Each scene shows the same named points in several views. A view is turned or mirrored, and shifted as a whole, has a little noise and may leave points out.

Scene 1
View 1
K_515: [ -2  -9  17 -29  -1 -17  -2  18]
K_628: [ 17   7  -1  -8 -12   6 -31  29]
K_873: [ 11   7  16 -21  -1  14 -16  20]
K_432: [ -6  25  10  -5  -9   2 -19  -2]
K_931: [  9  32  -2  14 -21  13 -43  15]
K_384: [  4  22  -3  -8 -10   5 -21   7]
K_882: [ 11  -2  24  -9 -10   7 -27  38]
K_66: [-12  20  11  -2 -14 -14 -16  -2]
K_780: [  4  30  14   4 -12  22 -35  13]
K_904: [ 10  11  -4 -13  -8   2 -22  20]
K_694: [  2  19  -2  22 -29  -9 -44  24]
K_834: [  5  25  -4  -5  -8   9 -23   2]
View 2
K_780: [ 22  29 -31  21 -23   9  27   1]
K_694: [  3  18  -7   6 -10  23  49  25]
K_904: [13 -2 -4 -1  4  1 30 -4]
K_834: [ 13  14 -15   2   4 -10  24   2]
K_628: [16 -7 -4  2 -1 12 37 -7]
K_384: [ 10  11 -10   1   1  -7  25   1]
K_931: [ 16  24 -26   8  -6   9  43  12]
K_66: [-4 20  6  0 -9 -5 12 14]
K_882: [ 18 -11   6  12 -19  20  26 -11]
K_515: [-7 -9 33 -5 -1 -5  3 -2]
K_873: [ 20  -5  -3   7  -9   0  16 -18]
View 3
K_432: [  3  -4 -21   6  25  -2  17  14]
K_780: [-15 -29 -11   0  38 -19   6  -1]
K_834: [  1  -1 -14  -9  23  -7  20   8]
K_931: [ -8 -18   9  -4  31 -20  21  -2]
K_873: [  4 -11 -34 -17   3  -9   7  -2]
K_66: [ 11  -4 -19  18  16   3  21  14]
K_384: [ -1   1 -23 -15  19  -6  15   9]
K_628: [  9 -13  -9 -18  -2 -13  18  -9]
K_694: [  8 -25  16  15  14 -17  30  -7]
K_515: [ 27  -1 -41   0 -18   6  14   4]
View 4
K_931: [-11  33  14  -8  -2 -49  23  28]
K_694: [ 11  41  -4 -13   5 -53  19  24]
K_515: [ 11  31 -28  19 -17   5   5  -5]
K_834: [-13  21   1   7 -13 -28  22  21]
K_882: [  6  57   4   8  -6 -15  -1  -2]
K_904: [ -5  32  -3   2  -2 -12  18  15]
K_384: [-10  24  -5   5 -12 -24  19  19]
K_873: [-11  38   5  15 -13  -8   7   4]
K_628: [ -3  43   4  -3   4 -13  15  13]
K_66: [  6  20 -23  11 -20 -37  15  14]
K_432: [-10  19  -7  13 -22 -34  17  17]
View 5
K_66: [ 4 21  4 -8  2  3 10  9]
K_384: [  7   0 -10 -15  -5  -9   8   6]
K_432: [ 10  10  -8 -12  -2  -4  21   4]
K_628: [ -5  -8 -21  -7   1 -20 -11  12]
K_780: [  1  13 -27 -13   6 -39  31   1]
K_931: [  1   5  -8 -22   0 -42  13  -1]
K_694: [ -3  14   8 -22   1 -40  -1   1]
K_834: [  9  -1 -11 -16  -4  -9  13   3]
K_882: [-14   3 -34  10   9 -17  -8  22]
K_904: [ -3 -10 -10  -9  -3 -13 -18  13]
View 6
K_834: [ -2 -13   5 -18  -2   6 -16   8]
K_931: [ -3 -46   6 -28   8  23 -21  11]
K_882: [-16  -5  -4 -27 -14  16   2  34]
K_432: [  0 -16   6 -18   4  -2 -22   0]
K_628: [ -9 -16   0 -23 -11  17  -4  23]
K_873: [ -7   3   8 -20 -18  15 -15  18]
K_384: [  2 -20   9 -13  -6   8 -17   5]
K_780: [-13 -30   4 -42   8  16 -36  15]
K_904: [ -1 -17   7  -9 -11  15  -4  14]
K_515: [ -3  16  -3  -3 -19  -8   8  15]

Which points are out of place in each view (at most two, in the order of its rows)? Write none if all are in place.
view 1: K_780
view 2: K_515
view 3: K_384
view 4: none
view 5: K_694, K_904
view 6: K_834, K_628
